Points on a hilly landscape, in no order, each with its height.
A ball rolls from a point to the lowest of its 2 nearest points, and stops where none of them is lower. Distance is the straight distance between rows; heights are no part of it.
Zam: [  5  11 -18   4  -9  -4  12  -8   1 -17 -31  -8  23  27 -16   5  17  34
  27  14 -11   3 -12   6  -2   0  14   9   5 -13  -1   7  -4  16 -10   7
  -5   1  21 -33  10 -13  -3]  (h 405)
Vil: [ -4   9 -14  19  -8  10   6   8 -10  -5  -8 -23   8  -2  -4  11  17  -1
   2   8 -28 -19   1  -8  10   4   3  35   7  -8   5  11 -16   3 -20  -2
  -8   2 -15 -35  12   1  -6]  (h 297)
vid: [  8   3  -6  26 -17  -7 -13  -6   4   7  -5   0 -13   7  16  -2  12 -13
   4  14  -1 -33   8 -35  20  14   3  26  -5   1  -4  14  -5  -2 -33 -12
  -8 -11  -4 -14 -19   8 -22]  (h 575)
boli: [  0 -24  17  30   2   5  40  -8  -8  -5   6  -7  -8 -14  -4  -2  -3 -11
 -27  14 -24 -10  26  -8   8   7 -15   5 -14   7  -7   6  11 -15   9 -12
   5 -19   1  18   8   8   7]  (h 224)
mede: [  6   6  -1 -17   8  10 -24  25  12  -4   6  -7   6  -3  -1   2   0  17
   4  -5  -2  25 -11  27  -8   4   4 -18  11 -17   2  -1   3  31  14   9
   7  -1   0  -9  16  -5  15]  (h 310)
daz: [  5 -10  20 -27  20  -9 -19  22   9  -1  13  -4   3  -6  15   7 -18  -9
  -1 -25   7  21   4  16  -8  -6  -7 -25  -2  -4  -1 -11  -2   1  19   1
   1   0 -19  22  12 -18  16]  (h 449)
rubem: [  5  12 -15   2 -16  -3 -12 -21  -6  11   1  21  -9  -6  -6 -15  12  -1
   2   7  15 -18 -22 -11   7   3   8  18  -2   5  -2   2   4   0 -10  -9
 -14  -4  10 -14 -33  16 -28]  (h 638)
zura: [ -8  22   7 -20 -18 -11 -33   2  20   9  -5  -1  -3  18  23  14   1  -9
  19 -26  21  13   4 -10  -7   8   2 -19   6  11   3  -8   5  -3 -13  -1
  16   8 -11  10 -16   5  13]  (h 418)
Defa: [  8  -1 -24  29  -3   6  -7 -19  -2  19  -1  10 -19 -28   9  -7   4 -11
 -25  14   5 -36   5 -23  11  14   4  28  -6  10  -1  -1   3 -14 -10 -16
  -6  -7   6  -1 -29  30 -30]  (h 631)
novit: [  4  18  -6   2 -15 -19 -17 -13   7   2 -36 -16  20  46  10   3   7   6
  45 -15  10  -8  -4  -5  -8  -2   8  -6  15  -1   8   6 -13  -6 -13  -2
   3  14   3 -20  -1  -7   8]  (h 523)
gomul: [ -5  13 -12 -28  -5 -19  -7 -11   2  12  -4  16  -7 -12 -22 -12  11   6
  14   1  29  25 -28   3   0 -10   0 -21  11  14   2  -9   3  -7  29  -8
   0   1  22   7 -10   7  -5]  (h 548)
feni: [ -4  -9 -22 -14  -2 -14   2  13  22   3 -12  -2   5   1 -25  10   2  16
  18   9   9  26   1  -7  -8 -21  14 -35 -15  -8 -15  -2   3  -5  22  -4
  -5   2  11   5  27 -18   6]  (h 136)
Tib: [ -7   3  27 -28   0   0 -11  21 -16  -8  17  29  -6   7   4  -5 -33   7
 -22 -22   9  23 -17  31   4   5  -3 -20   9   8  15  -6   6  13  -4  36
   2   0  -6  14 -20  -9   1]  (h 335)
Debi: [ -4  11   0 -28  -3 -11 -32  14   7  16  12   7  -7 -12   9   6  -5  -2
   1 -19  22  19 -16  15 -13   1  -1 -23   5  12   4 -15   5   5  17   4
   5   1  -8  11  -9   8  10]  (h 356)
kego: [ -7  14 -27 -25 -10 -14 -28 -17   6  23   0   7 -14 -23 -10  -6  17  -3
  10   3  33  16 -15  -5  -8  -5   3 -17  16  19   1 -15   4 -11  25 -18
   2  11   6  11  -8  18   4]  (h 519)
vef: [-12  17   5   0  -2  16 -25  31 -11  -6  -5 -11   4  14   2  12   0  -1
  -2 -18 -16 -17  -9  14   2   7   5  33  25  -6  24  12 -17  13 -22  16
   8  16 -20 -26   8   3  -5]  (h 407)
fene: [  8   2  -4   5  -8   4  -8  -8   9  11   8  22  -7 -12  19  -4  -2 -18
   8   2  26 -21   8 -31   4   5  10  -1 -25  -2 -26  -2  16   0  -4 -10
  -7 -10  14   0 -18   7 -21]  (h 190)
Bebo: [ 13  -5 -10  34 -10  -7   0 -16   9  17 -11   9 -13  -3  14  -4  14 -15
   1  15   6 -33  17 -43  10  10  -5  14 -20   9 -12   9   4 -13 -17 -27
   2 -11   4  -1 -14   9 -11]  (h 539)
nire: [  0  11  28 -11 -13   1  11   5 -14 -28   0  15   9  25  -5   5  -8  14
  -1  -4  -6  13 -16  24   3   9   4   0   2  -3  13   2   1  19 -10  26
   3  -9  14  -6 -18  -1  -6]  (h 235)
Poz: [  1  15  25 -21  -1 -15 -14   2  17 -16 -23   3  25  29  16  14 -13   2
  25 -24  11  22  -1   2 -11   5   4 -22  14  -7   6   2  -3  -2  -8  13
  16   8   7   9   1 -16  16]  (h 522)
Fomo: [-10   1 -31  -7 -10 -20  -3  -7  -9  33  -8  -9 -11 -10 -18  -2  10  18
   6   7   0   9 -23  14  -7 -19  -7  -6   7  25  19 -12 -12  -9  23 -12
  -5  10 -11  -6   8  11  12]  (h 450)
tob: [  2  -1 -10 -19   8  -8 -16  23  18   3   0   0   4 -13  -9  11  -2   8
   6  -3   4  37  -9  12  -9  -7   1 -36   1  -7  -9  -6   3  11  26  -2
   2  -5   2   5  20 -16  14]  (h 236)
Par: [  6   9 -26  -1  -7   2 -12  -8 -12  14  -3 -10   8  -8  -2   4  13   8
   4   4  -8 -15 -17  11  -6   3  11  21   3  -4   2  -3  -8   7   1   3
 -24   7 -13 -32  -7   4 -15]  (h 562)
zus: [ -6   1  30  -8   1 -17   2  -1   4  -2  -7  -5   5  18  12   6 -11 -10
   6 -14   1   7   5  -3  -7   5 -16  -7  -2  20  15  -7 -10 -13  -6  -1
   8   6 -21  22 -13  -3  17]  (h 446)
guko: [ -3 -14  14  13   5   5  14   0   8   0  -8 -18  -2   2   5   7   9  -8
  -9   2 -16   0  18 -16   2   4  -9   4  -5  10  -4  -1  -6 -11  -1 -16
   6  -2 -19  11  12   7  19]  (h 459)
Gek: [  3  -3 -29  14  -1   5 -22 -14  10  20   0 -20   1 -12  21   6  19  -2
   4   8  -5 -28  13 -22  -4   8   8  22   0 -14 -18  -5  -3  -6 -14 -14
 -17   7 -22 -14   9   4  -6]  (h 723)
gep: [  1 -18  19   6  12  -2  37   1  -5 -34  -4  -7  26  19 -10  -9   0   6
   6  11  -8  11  16  17  -7 -12  -6  -1  -3 -14  -3   7  -2   2   1   9
  -1   0  18   8  28 -25   8]  (h 239)
zur: [ -6   4  18  -7   0 -10  15  -8 -17  -1   6   6 -11  -4 -14  -8   1  -1
  -9   0  -4   5 -17  17   5  -3 -12  -2   4  22  19  -9   0   2  18  -1
   0  -3   0  11 -19  17   0]  (h 54)
katov: [  6  -8   9  12   0 -15  24  -8  -5   3 -14   0  12  28  -3  -8   7  -1
  18  -3   1 -13  -2  -3  -8 -13  -1   6 -12  10  -1   1 -10  -6   5  -5
  -5   1   1  -5  -2  -8   2]  (h 364)
bop: [ -3   2  18   5  -4 -16   7  -9  -3   3 -17  -8   7  32   9   1   3 -13
  12 -13   3 -16   2  -8  -5  -8  -8   8  -2  20  14   2 -14 -11  -5  -8
   2   8 -12   3 -10   3   9]  (h 409)
riz: [  5 -11  17   2   4 -14  34  -2   4 -19 -13   8  19  25  -9  -7   1   2
  18   3   9   6   5  -1  -7 -12   2  -9 -17  -2  -8   5  -1  -2   8  -1
  -4  -5  20   6   8 -17   1]  (h 307)
kug: [-14   9  -7 -41   1  -5 -30  11  11  10  15  14 -16 -20  11  20  -5 -20
   8 -27  39  30  -4  -2  -7  -9  -2 -30  -6   0  -8  -8  11  -5  22  -1
   4  -6   0  20 -16   4  10]  (h 401)
dis: [ -6  12   4 -11 -13 -19 -17  -1  18  14 -13 -13   7  17  10   8   4   2
  26 -18   9  13  -5   3 -13   3  -2 -23   3   8   8 -10  -3  -8   4  -3
  11  11 -12   1   2  -1  18]  (h 457)
refel: [ -5 -21   4  24  11   1  30 -13  -9   3  -6 -10 -23 -20 -16   9   5  -4
 -31   9 -30  -5  15  -6   6   5 -19   8   0  22  13   1   3 -23  10 -21
  12 -10  -7  26  -8  19  16]  (h 280)
sim: [ -5 -18 -31  30  -7   2  23 -10   0  15 -12 -19  -4  -9  -9  -3  13  13
  -4  28 -18 -21   7 -23   8  -4   1  12 -13   1 -13  10  -3 -14  -6 -17
  -7   2  -8 -13  29  -2   2]  (h 749)
Nuten: [ -5  17  -9 -26 -20  -4 -26 -12  11  11   7  23  -8  11  23   9   2 -16
  22 -27  49  -3   5 -23  -2  -6  10 -13 -16   9 -14  -4  14  -7  -5  -5
   2   2   9  12 -36   8   0]  (h 321)
tilop: [  4 -12 -22  10  13  20  22  10 -16  -5   7 -27   2  -5 -13  -2   7  18
  -3   8 -20   4  -5  29   4 -15   2   0   2  -8  -3  -2  -4  17  16   5
  -8   5  -1 -27  30 -13   7]  (h 584)
bunin: [ -5 -15  18 -21  16 -31  16  -5  -4 -10  12   3  -9 -33 -18   1 -23 -11
 -16   1   2  35   6   6   4 -11 -24 -31  -2  15   3  -3  -3 -31  25  -7
  -6 -10   2  36  -5 -25  15]  (h 314)
ped: [-12  10  12  -4   0  -1  -3 -12   1   3 -13  17 -33 -14   1   1   8 -17
 -10   1  21   4   1 -24  11   5  -8   5  11  28  14  -6   7 -16  -7 -18
  13  -2   4  31 -37  31  -7]  (h 203)
dulil: [ 15 -13 -26  33   1 -17   9 -28  -7  26   0  21   3 -15   8 -24  12   2
   0  19   4 -40 -10 -17  -3  -5   0  16 -19   2  -8   2   0 -15   0 -13
 -16  -1   6 -16 -19  -8 -26]  (h 680)
rofu: [ -3  15  -1 -18 -17   7 -18  -7   6   8   6  30 -16  -6   7   0   2 -14
   3  -9  33  -2  -3 -24   8   8   7  -4  -9   7  -9  -2  13   2  -6  -5
  -4  -8   7   8 -30  18 -12]  (h 262)
Bup: [ 16  -1  -2  23   3  23  17   5  -8  -8  13 -10   9  -2   3 -11 -13  -7
 -12  16 -12 -14   6  11  16  14   8   8 -11 -21 -23   1   9  22   4  19
  -2  -3  19 -24  17   2 -33]  (h 495)
pilo: [ 10  12   2 -13  -4 -13  -1  -8   5  -6 -28   7  26  41   1   1   1  14
  34 -13  14   3 -13   5 -16  -3  11  -3   1   1   3  -2  -6   7  -1   6
   2   5  15 -11  -8 -11   1]  (h 482)
dafem: [ -4  -9 -29  36  -2   0  21 -22  -2  20 -14   1 -25 -26 -12  -4  19   2
 -19  26 -16 -25   5 -30   8   1  -7  16  -5  19   2   4   4 -28   0 -31
   8  -6   4   6 -11  20  -4]  (h 352)
tono: [ 12  12   4   3  17  18   5 -10  13 -25 -22  -1  29  36  -3  -5   4   3
  27  -4   3 -12   7  -5  -3 -14   9  22  19 -29  -1  12  -7  13 -18   9
  10   1  26  -7  24 -10  -6]  (h 691)
gir: [ 10 -10  -4   1  12  17  -8   7  14  14  10  -3   5  -4  18   1  -2 -12
   4  -6   6 -17  18 -13  -4  -2   5   2 -13 -10 -28  -4   4   5  10 -13
  -7  -2  -2   5  19   4  -1]  (h 521)
luzud: [ -6  17  14 -26 -23  -5 -18  -1  12  -4  -9  20   3  24  18  14  -4  -7
  25 -28  30  10   3 -20   2   5  10 -23  -9   3  -3   4  10   0 -15   8
   6  -5   9   7 -26  -2   4]  (h 374)
Govi: [  2   7  -9  -3  -9  16 -31   7  -8  15   7   5  -9  12  18   8  -4  -6
 -10 -13   8 -27  -2  -7  -6   6   7  28   4   6   7  -7  -9   3 -17   6
 -15   9 -19  -8 -18  18  -9]  (h 726)
bipi: [  6  -7  -3  22  -5  -1   2  -5  13  10 -12 -15  -3  11  10   1  17 -12
   6   5  -3 -22  22 -38   3   6  -2   6 -11   6 -12   7  -6 -15 -12 -23
   2  -3  -8   0   4  10   6]  (h 501)
bokuz: [ -5 -21   2   5  -2  -8  22   2  10   5   1  -5 -10 -14 -24   3   3   4
 -12  14 -12  20  13 -13   3  -7  -8 -25 -12   7  -6   3   5 -23  19 -15
   0  -7  -2  23  20  -5  17]  (h 372)
neka: [-11   9  18 -25  -1  -1 -12   2  -1   4   5  20 -26 -10   6   4 -10 -16
 -18 -12  21  16  -1  -9   4   7 -11  -7   6  27  19 -12   5 -10  -8   2
   7   1 -15  33 -30  19   5]  (h 149)
gagos: [ 12  -1 -18  16 -14 -14 -23 -23  11  11  -3   2   7   9  23  -6  18  -5
  22   9  13 -33   4 -30   7   4  13  16  -9 -12 -16  10  -1  -2 -27 -13
 -17   0  -2 -17 -16  -3 -19]  (h 615)
Vero: [ -8   5  38   2 -19  -1  16   2 -12 -35  10  14   6  24  -1  -2  -9  -3
  -4   6  -6   8   5   3   8  14  -4   4  -4  -2   7   9   7  11 -20  18
  -3 -14  11   6 -14   0  -9]  (h 166)
tavag: [  0 -11  25  22   2  14  39   3 -34 -24  25 -13  -4   9  -4  -5  -7  -3
 -15   0 -26  -7   4  36   7  -5  -3   8  -4  -4  11   2  -6  12   6  25
  -2  -2   8 -12  -4   1  -5]  (h 211)
tige: [ -2   5   4 -36   7 -11 -33  24  13  -1   5  11   2 -15   2   9 -18   4
   1 -19  19  39 -15  24  -8   3   0 -37   6  -8   1  -5   6  15  19  16
   7  -9   2   9   0  -9  12]  (h 303)
Led: [ -8  -8  19  -4  11  14 -20  26  -6   6  10   3 -20   1  15   7 -19 -10
 -30 -17  -5  -7   8   7  -6  10  -9   9   8  12  15 -11  -5   1 -10   7
   6   8 -33  16  -8  14  15]  (h 258)
mipar: [  1 -12 -11  30   3   4  25 -18   2  13  -8   9 -24 -29  -8  -5   7 -14
 -28  20  -5 -16  17 -28  12   9 -12   3  -7  14  -9   4  17 -22  10 -29
  15 -16  16  22  -9  20  -6]  (h 309)
Tomig: [ -5   7 -13 -18  -7 -23 -17  -7   5  27  -6  -4 -14 -16  -5  -1   9   1
   6  -5  16  22 -16   8  -5  -7 -10 -14  19  26  18 -18  -6 -16  26 -12
  12   8  -6  16   0  16  15]  (h 490)
mafe: [ -2 -10   9 -18  10 -36  10  -7   2   8   0  -5  -7 -15 -10  -2 -14   2
  -9  -4   2  30  -4   9  -2 -15 -22 -29   3  25  16  -9 -10 -31  30  -6
   3   0  -8  32   1 -20  22]  (h 355)
tir: [ -3   4  28 -13   0  -2   0  16 -21 -24  16  14   2  12  -7  -1 -20  16
 -17  -8 -10  20 -19  39   2  10   0 -10  10   1  19  -3   1  20  -6  38
   8   0   2  -1 -19  -5   2]  (h 291)
kad: [  9 -10 -33  42  -1 -11   0 -32  -6  25   2  19  -8 -32  16 -18   7  -6
 -18  22   3 -43  -7 -21  14  14  -1  30 -15  -3  -3   5  10 -21 -14 -12
 -13  -5   9 -14 -27   5 -40]  (h 654)
dob: [ -1  -1 -26  15 -17  -9   3 -10  11  16 -15 -12   0   0 -12  -4  22  13
  11  28  -5 -10   2 -28   5  -3   7   3 -13  -2 -10   7  -2  -7  -8 -18
  -9   2  -5 -15  12  -6   1]  (h 724)
lilek: [-10 -10  20   1  -1  -3  19   5   7 -13   3 -11   1  -2 -10   4   6   0
  -2  10 -19  16  10  -2   2   3 -12  -9  -5   1  -2   2   2  -2   4  -6
   4  -7  -8   9  17  -6  15]  (h 420)
nuro: [  6   9  27  -8  31  10   2  -1  18 -46 -12   5  33  16  -5   0 -13  11
  15  -7  -1  29  15  13 -17  -8   0  -1  26 -35   7  12   0   6 -15  24
  25   7  24  14  27 -27  17]  (h 442)
Zito: [ -1  -7 -28  23  -2   6   9  -7 -16  15  -8 -20  -3 -16   3   9  14  -2
  -9   3 -21 -31   1  -9   2  -2   0  33  -2   8   0   4 -12  -5  -3 -15
 -18   5 -19 -21   2   9  -6]  (h 368)
vetes: [ -8   3  -3  10  13  28  -4  24 -22  -4  11 -19   2   1   3   3  -3  -1
 -13 -14 -22 -19  -3  24   1  -5   3  31  16 -12  14   6 -12  16  -5  15
  -1  11 -21 -27   8   8  -5]  (h 358)
ruza: [ -5 -14  33  22  -6   2  29   2  -7 -27  16  -3  -1  -8  -3   0  -4 -14
 -23  17 -20   5  31  -4  15  16 -15  -1 -15  -1  -8  12  14  -4  -7  -1
   4 -18   7  16  14   2  -4]  (h 163)
foga: [  5   5 -28   4 -15 -13 -11 -27 -16  15  -1  10   0 -16  -1  -3  18   5
   0   3  -1 -24 -27   3   2   5  13  33  -1  -5   7   3  -7  -5 -15   3
 -29   5  -6 -30 -32  10 -35]  (h 604)
felit: [  9 -13 -27  16   2  16  21   1 -17   7  20 -20 -10 -22 -16  -7   4   9
 -18  13 -23  -3  -5  23  11 -14   6  -8  -2  -7  -8  -6   2  14  23   2
 -13  -7   6 -19  16   1  -5]  (h 556)
gef: [ -4   4  38 -19   5 -24 -10   9   7 -16  -1  -5  -1   0  15  -1 -30  -8
  -8  -9  -1  23  13   2  -6  18 -19 -12   5  16  15  -1  -7 -21 -17   6
  15  10 -32  28 -12 -19  29]  (h 419)
nar: [ 20 -10 -23  13   9  22  11   0 -10  10  18  -9   2 -17  -1 -14  -8  -2
 -14  12  -7 -12   0  14  10  -4   7  -5  -8 -13 -23  -8   8  23  22   8
 -19  -3  13 -22  16   1 -28]  (h 526)
sesus: [ -2  -9  26 -18  16  -9 -10  18  -4   0  21   1  -8 -22   5   1 -20  -5
 -22 -13  -3  23   3  16   0   2 -16 -23   5   9  11  -3   3  -1  13   3
   6  -2 -19  23  -6  -7  14]  (h 413)
bemeb: [ -3  22   9  -1  -2  -4 -23  -5  14  -3 -30 -18  23  41  12   9   4   0
  38 -23   1   1   3  -2  -6  -1   1  -1  35 -14  18  10 -13  -4 -19   7
  24  18   1 -12  16  -6  15]  (h 555)
lub: [  5   0 -35   3  -3   4 -13 -13  17  12 -12 -16  16   2   4  -1  15   7
  17  13  -3 -11   5 -23  -2   0  14   6  -2 -22 -19   3  -6   1 -14 -12
 -13   9  -5 -17  31 -14  -3]  (h 690)
mos: [  1  -6 -16  10  -8   9  26   3  11 -15 -10 -13  14  11 -19  -6  13  21
   6  32 -10   3   8  -8   5  -4   9  -3 -10 -18 -13   7   5   8  -3   3
  -1  -2  20 -13  39 -17  -1]  (h 317)
pupap: [ -3   3  35 -30   6 -15 -16  18  -4 -11  17  12  -6 -14   7  -4 -36  -4
 -24 -12   1  27  -7  16  -1  12 -14 -20   8  13  19  -2   1  -3  -9  20
  10   6 -22  24 -20 -16  15]  (h 378)
bepi: [ -1   9  19  -8  18  25  -9   9  22 -31 -10  -3  23  12  -1   1  -5   5
  16  -6  -7  18   9   1  -7   0   5  -1  22 -34   1  15   3  15 -15  10
  24   5  13   2  28 -11  12]  (h 404)
miri: [ -3   4  -4 -15 -11  19 -22   3 -14  13  18  27 -21   4   9   0 -13  -5
 -20 -15  21 -13 -12   6  -2   6   8  14   3  20   7 -18   3   1  -4  12
 -12   3  -7   9 -28  24 -12]  (h 706)
kimog: [ -3  14   7   4  14  36 -11  20   0 -24   3 -10  13   5  -8  -1   0   9
  -1   1 -23  -6  -5  17   4   4   9  24  26 -38   9  20  -3  25 -23  24
  21   8   5 -22  20  -3  -3]  (h 290)
gemo: [  2  -1  -4   0  15   9   9   5  -5   3  -9 -24  16  19  -1  -3   2   6
  16 -10  -8  -8  -2  13 -11 -18   2  17  11  -5   9  -3 -18   4   9  -1
   3  13 -10 -11  29 -10  14]  (h 639)
bofez: [ 12  -6 -26  17   0  -5  -5 -18   8  29   9  23  -7 -30  14 -12   1 -13
  -1  13  19 -28  13 -37   4   6  -1   2 -32  -4 -34   0  21 -14   3 -20
  -4  -8  21  -3 -11   0 -24]  (h 107)
pem: [  7   1  -6 -16   3 -21   8  -1   8   1 -19  -1  16  29  -2   3  -1  12
  26 -11  15  18 -11  14 -19 -14   4 -22  -3   6   5 -10  -6   2  21   6
  -2   6  10   1   5 -16   9]  (h 441)
fusok: [  7  10   1   4 -21  13   1 -11 -13  -1   9  27  -6   9  -3 -13  -5  -5
  -8   4  11 -18 -22   2  15  13  17  13  -8   1  -5   6   5  10 -14  14
 -15  -8  19 -17 -31  12 -39]  (h 664)
Reni: [ -6   0 -26   6  -7  -3  30   0 -11  -8 -15 -16   5  14 -29   2  13  37
  16  21 -14  11 -16  18   0 -15   8   2  -4  -1   8   0  -6  14  -1   8
  -7   3  10 -27  15 -15   2]  (h 332)
Vuge: [  7   7 -21  -6  -4  -3 -19 -10   6  17   2  -3   5   1   4  -2  11   4
  11  -3   9  -8  -7  -7 -10  -1  11   5  -7  -1 -14 -10   0   5   8  -9
 -15   2  -7  -9  -7   7  -6]  (h 520)
runi: [ -4  16 -15   7   3  23   1   8  -7 -16  -9 -21  17   4  -5   5  14   7
   7  -1 -23 -12  -7  12   2  -3  10  33  20 -25  10  19 -11  12 -16   9
   7  12  -3 -34  28  -8  -2]  (h 205)
luto: [  8   5   3   3  15  14   4   3  -1  -9  -9  -7  21  30   9  -5   1  -3
  18 -13   5 -24  -1   1  -5  -9   8  29   8 -16   0   5 -16  10  -9   4
  -3   7   2 -10  16  -2  -6]  (h 666)
dipip: [ -5   5 -21 -29  -3   4 -28   3  18  14  14  12 -12 -29  -1  13   5 -15
  11 -12  30  16   0 -12  -5  -6   6 -24 -10  -6 -26  -9  15  -3  21 -11
  -3 -10   8  11  -5   8   1]  (h 438)
Dugu: [ -8  -6  19   5  13  18  -7  29 -18  -1  17  -3 -12   8   8   1 -11  -2
 -29 -15 -15 -14  -3  25   2   2  -3  16  12   1  18   1  -7  11  -5  17
   3  11 -26  -3  -2  11   5]  (h 308)
rori: [ -3  11  10 -12 -15  23  -8   9 -11  -4  20  31 -11  11  -4  -7 -14  -5
 -20  -7   6  -2 -17   7  15  11   9   0   2   9   3  -3   7  14 -13  20
 -10  -5   5  -1 -23  15 -18]  (h 687)
luv: [  8 -13 -36  17   3  -5   8 -26  -8  32   1   8  -7 -18 -12 -17  11  12
  -5  15   5 -23 -14  -8  -7 -13   5   5 -12   8  -9  -6   2 -11  20 -20
 -20   1   7  -7  -6   2  -9]  (h 707)
vipo: [  4   5  -2  25 -16  10  -3  -1   4   6   3   9 -26  -9   6   0   0 -16
 -21  13  -1 -25   7 -29  26  22   2  25  -8   8   0   4   7  -2 -25 -11
  -2 -13   6  -4 -24  29 -27]  (h 607)
Nido: [  9  -2 -29  16  -5 -10  -8 -22   8   9 -16 -11  18  11  11  -6  20   6
  26  11   2 -31   2 -28   1  -3  15  20  -1 -22 -15  11  -8  -3 -25 -10
 -20   9  -4 -26   9 -19 -18]  (h 655)
baso: [ -9   8  10  -3  -7  -9   8 -13  -1   8  -6   8 -13  -5 -10  -7   9  -5
  -2   3   5   1  -9 -11   4   2  -9   3   3  27  15  -4   2 -13   3 -16
   6  -2  -2  14 -24  19  -2]  (h 138)
Kavod: [ -8  -3 -12  17   2  20  34   6  -4 -28  -2 -26  10   8 -18  -3  15  22
   8  24 -24  12   8  15   4  -9   3   9   4 -24  -2  10   0  13  -8  13
  12   0  17 -16  48 -18   5]  (h 384)
ges: [ -4   3  19 -10   2  22   1  23  11 -29  11  13   8  -6  -3   4 -12  -2
  -5   5  -9  22   9   7   6  20   7 -21   0 -30 -18   7  17  26  -6  19
   9 -13  13  -3  10  -3  -3]  (h 416)
Sege: [  3 -10  33  -9  10  -4  23   8 -10 -25  14   9  11   3  -4  -3 -23  -6
  -7  -2  -2  17   5  19  -1  -5  -6 -19 -11  -5  -7  -3   6   9  11  16
  -6 -12   9  15   0 -13  -4]  (h 212)
matu: [  0  -8 -14  11   7  -4   4 -21   4  19  -7  20 -24 -25  -2  -5  11 -15
  -4   5  18 -11  10 -34   0  -5  -4  -3  -5  21  -8  -4  11 -26  12 -33
   6  -4  12  25 -21  19   2]  (h 255)
Lal: [  2 -19  21  14  14   5  42   1 -25 -33  15 -20   9   9  -9  -6   2   5
  -9   8 -26   5  18  28   1  -9 -12   8  -3 -10   3  10  -5   3   6  14
   5   1   8   1  24 -15   7]  (h 275)
negik: [ -9   2 -36   1 -12 -13  11  -5 -13  20 -11 -17  -5  -5 -27   3  13  32
  14  16 -12   8 -23  13  -4 -19   4   1   3  14  14  -3 -11   1   8  -3
  -7   9  -6 -24  12  -4   8]  (h 402)
Motin: [ -1  -9  28   2   7  -3  28   4 -22 -16  17   2   1  10  -6  -8 -10   1
 -11  -5 -14   5  -7  30  -2  -7 -10  -2  -3  11  12  -8  -5  11  11  16
  -7  -6  -1   6 -14  -1  -2]  (h 143)
raz: [ -1  -5 -14   1  -5   3  19  15   8  -5  -3  -9   5  -2 -24   1   8  20
   6  20 -12  23   0   6   0 -11   5 -23  -4 -10  -8  -4   3  13  13   1
  -3  -4  10  -7  29 -10   6]  (h 238)
merat: [  5 -14 -30  13   3  -6  -1 -15   9  30   2  22 -12 -25  -3  -9   6 -10
   5  11  21 -18   8 -33  -5 -13   3 -15 -24   5 -29  -3  12 -25  20 -28
  -2  -3  18  12  -4   0  -7]  (h 189)
Kefup: [  0  -4  18 -12  10  13 -20  17  11   2  16   3  -1   2  22   6 -13 -12
   0 -18   8   0  16  -2  -5   2   1  -5  -4  -7 -10  -7   0   4   1  -6
   2   3 -16  16   8   2  12]  (h 486)
Lig: [  6   7 -25 -24  -2   6 -34  -1  12  18  14   2   0 -15   7   8   5   3
   4  -9  23   5  -4   1 -14  -1  12 -10  -2  -8 -20 -14   9  13  18  -3
 -15   1  -1  -3  -1   8  -3]  (h 479)
nam: [ -2   5   9   5  16  26  10  14   5 -29   2 -17  20   8 -10  -1   3  11
   4  11 -20  12   4  21  -1  -6  -1  15  19 -32   6  18  -1  18 -12  13
  23   2   8 -12  36 -12   8]  (h 350)
Dil: [ -5  10  30 -18  14  -6 -24  17  12 -11 -11   0  19  18  22   2 -21   8
   9 -24   0  21  -2  18 -14   7  -1  -9  20 -11  20   4  -9   2 -15  23
  28  19 -12   8  10 -17  23]  (h 489)
biv: [  4  -3 -23   8   3  15 -28  -2  -2  23   5 -12 -11  -7  23  16   3 -10
 -12  -6   0 -30  11 -11 -10   9   6  35  -1   1  -5  -7  -8  -1 -11 -11
 -15   7 -24  -8  -5  21  -2]  (h 745)
Pivu: [ -5 -15  12   6   9 -14  23 -12   1   4  -2   3 -16 -21 -15   1  -1  -8
 -19   8  -8  14  12 -12   7  -5 -19 -14  -1  24   4  -4   6 -30  19 -20
   6  -6  -5  35  -7   9  15]  (h 327)
nik: [ -3  -3 -35  29  -4   2  11 -16 -11  18  -8 -13 -20 -35 -14   6  18   3
 -21  16 -24 -22  -6  -9   8   3  -1  26   0  12   5   0  -2 -13   1 -18
  -8  -2  -8 -13 -10  19 -12]  (h 400)
ked: [ -8  -6  43  11 -14  -1  22  -1 -13 -46  23   7   9   4  -1  -1  -8 -12
 -16  17 -19  15  23  14  10  16 -12   0 -10 -12   0  14  12   4 -16  16
   0 -15  10  12   1  -4  -5]  (h 88)
Tek: [ -7  15  17 -14   3   5 -24  21  -5  -3  -8   0  14  27  14   7 -14   6
  10 -24  -4  -3 -15  18 -10   6   2  14  24  -4  23   4 -15  11 -19  24
  20  18 -14 -10   2  -1   8]  (h 452)
rez: [ 10 -13  -1   7  18  18  12   9  -8   2   8 -15  12   2   3  -6  -3  -3
  -5  -4 -10  -9   6  15  -3 -10   0   9  -1  -8  -5  -2 -10  12  13  -2
  -6   0  -7  -9  23  -3   1]  (h 614)
Mizen: [  1   1  20  10   1  22  12  13   3 -21  12  -7   6   7  -1  -2  -1  -9
  -5  11 -16  -2  15   4  10  15   4   3   2 -21 -11   7   7  21  -9  12
   4 -10  10  -8  22   1 -11]  (h 458)
keza: [ -1   5  17 -11  13   9 -13  30   6 -27   7   0   9  -8  -6   4  -8  21
  -6  -1 -12  34  -5  29   1   8   6 -26  16 -26  -1  10  16  31   2  19
  14  -4   4  -6   8 -12  16]  (h 366)
nep: [ -6  -9  21 -13   8  12 -11  12  -6   9  14  17 -30  -9  17   6 -21 -16
 -29 -13   8   1  14  -5  -1   5  -7  -2  -4  19   8 -17   3  -2  -8   2
   1  -3 -16  33 -24  17   7]  (h 204)
mumu: [ -3 -10  32 -20  12 -18  15   1 -10 -31  19   7   4 -18 -11   2 -31 -14
 -15   0  -1  31  10  12   0  -3 -17 -26  -8  -1  -8   3   4 -10  13   9
  -9 -12   3  26  -8 -26   4]  (h 264)
vitut: [  2  -4   3 -23   3 -33   4   3   7   9  -8  -3   4   5  -5   1 -10   8
  13  -8   8  30 -13  22  -9 -11  -9 -31   1  19  11 -14  -8 -10  29   2
   5   1  -1  15   9 -19  17]  (h 398)

For each start below, name the point where the ball stops.
dis -> bofez
kad -> ked
Dil -> neka
fusok -> tob
luto -> tob

Call two points neighbours if one is among the 2 nearest of the other. Go from one point of each pair to the other, from neighbour to neighbour, staying as low as possible. Name the highest point that can't be avoided.
gep, neka -> Lal
ked, gep -> zus
feni, bofez -> nik
zur, neka -> ped
runi, tob -> Kavod
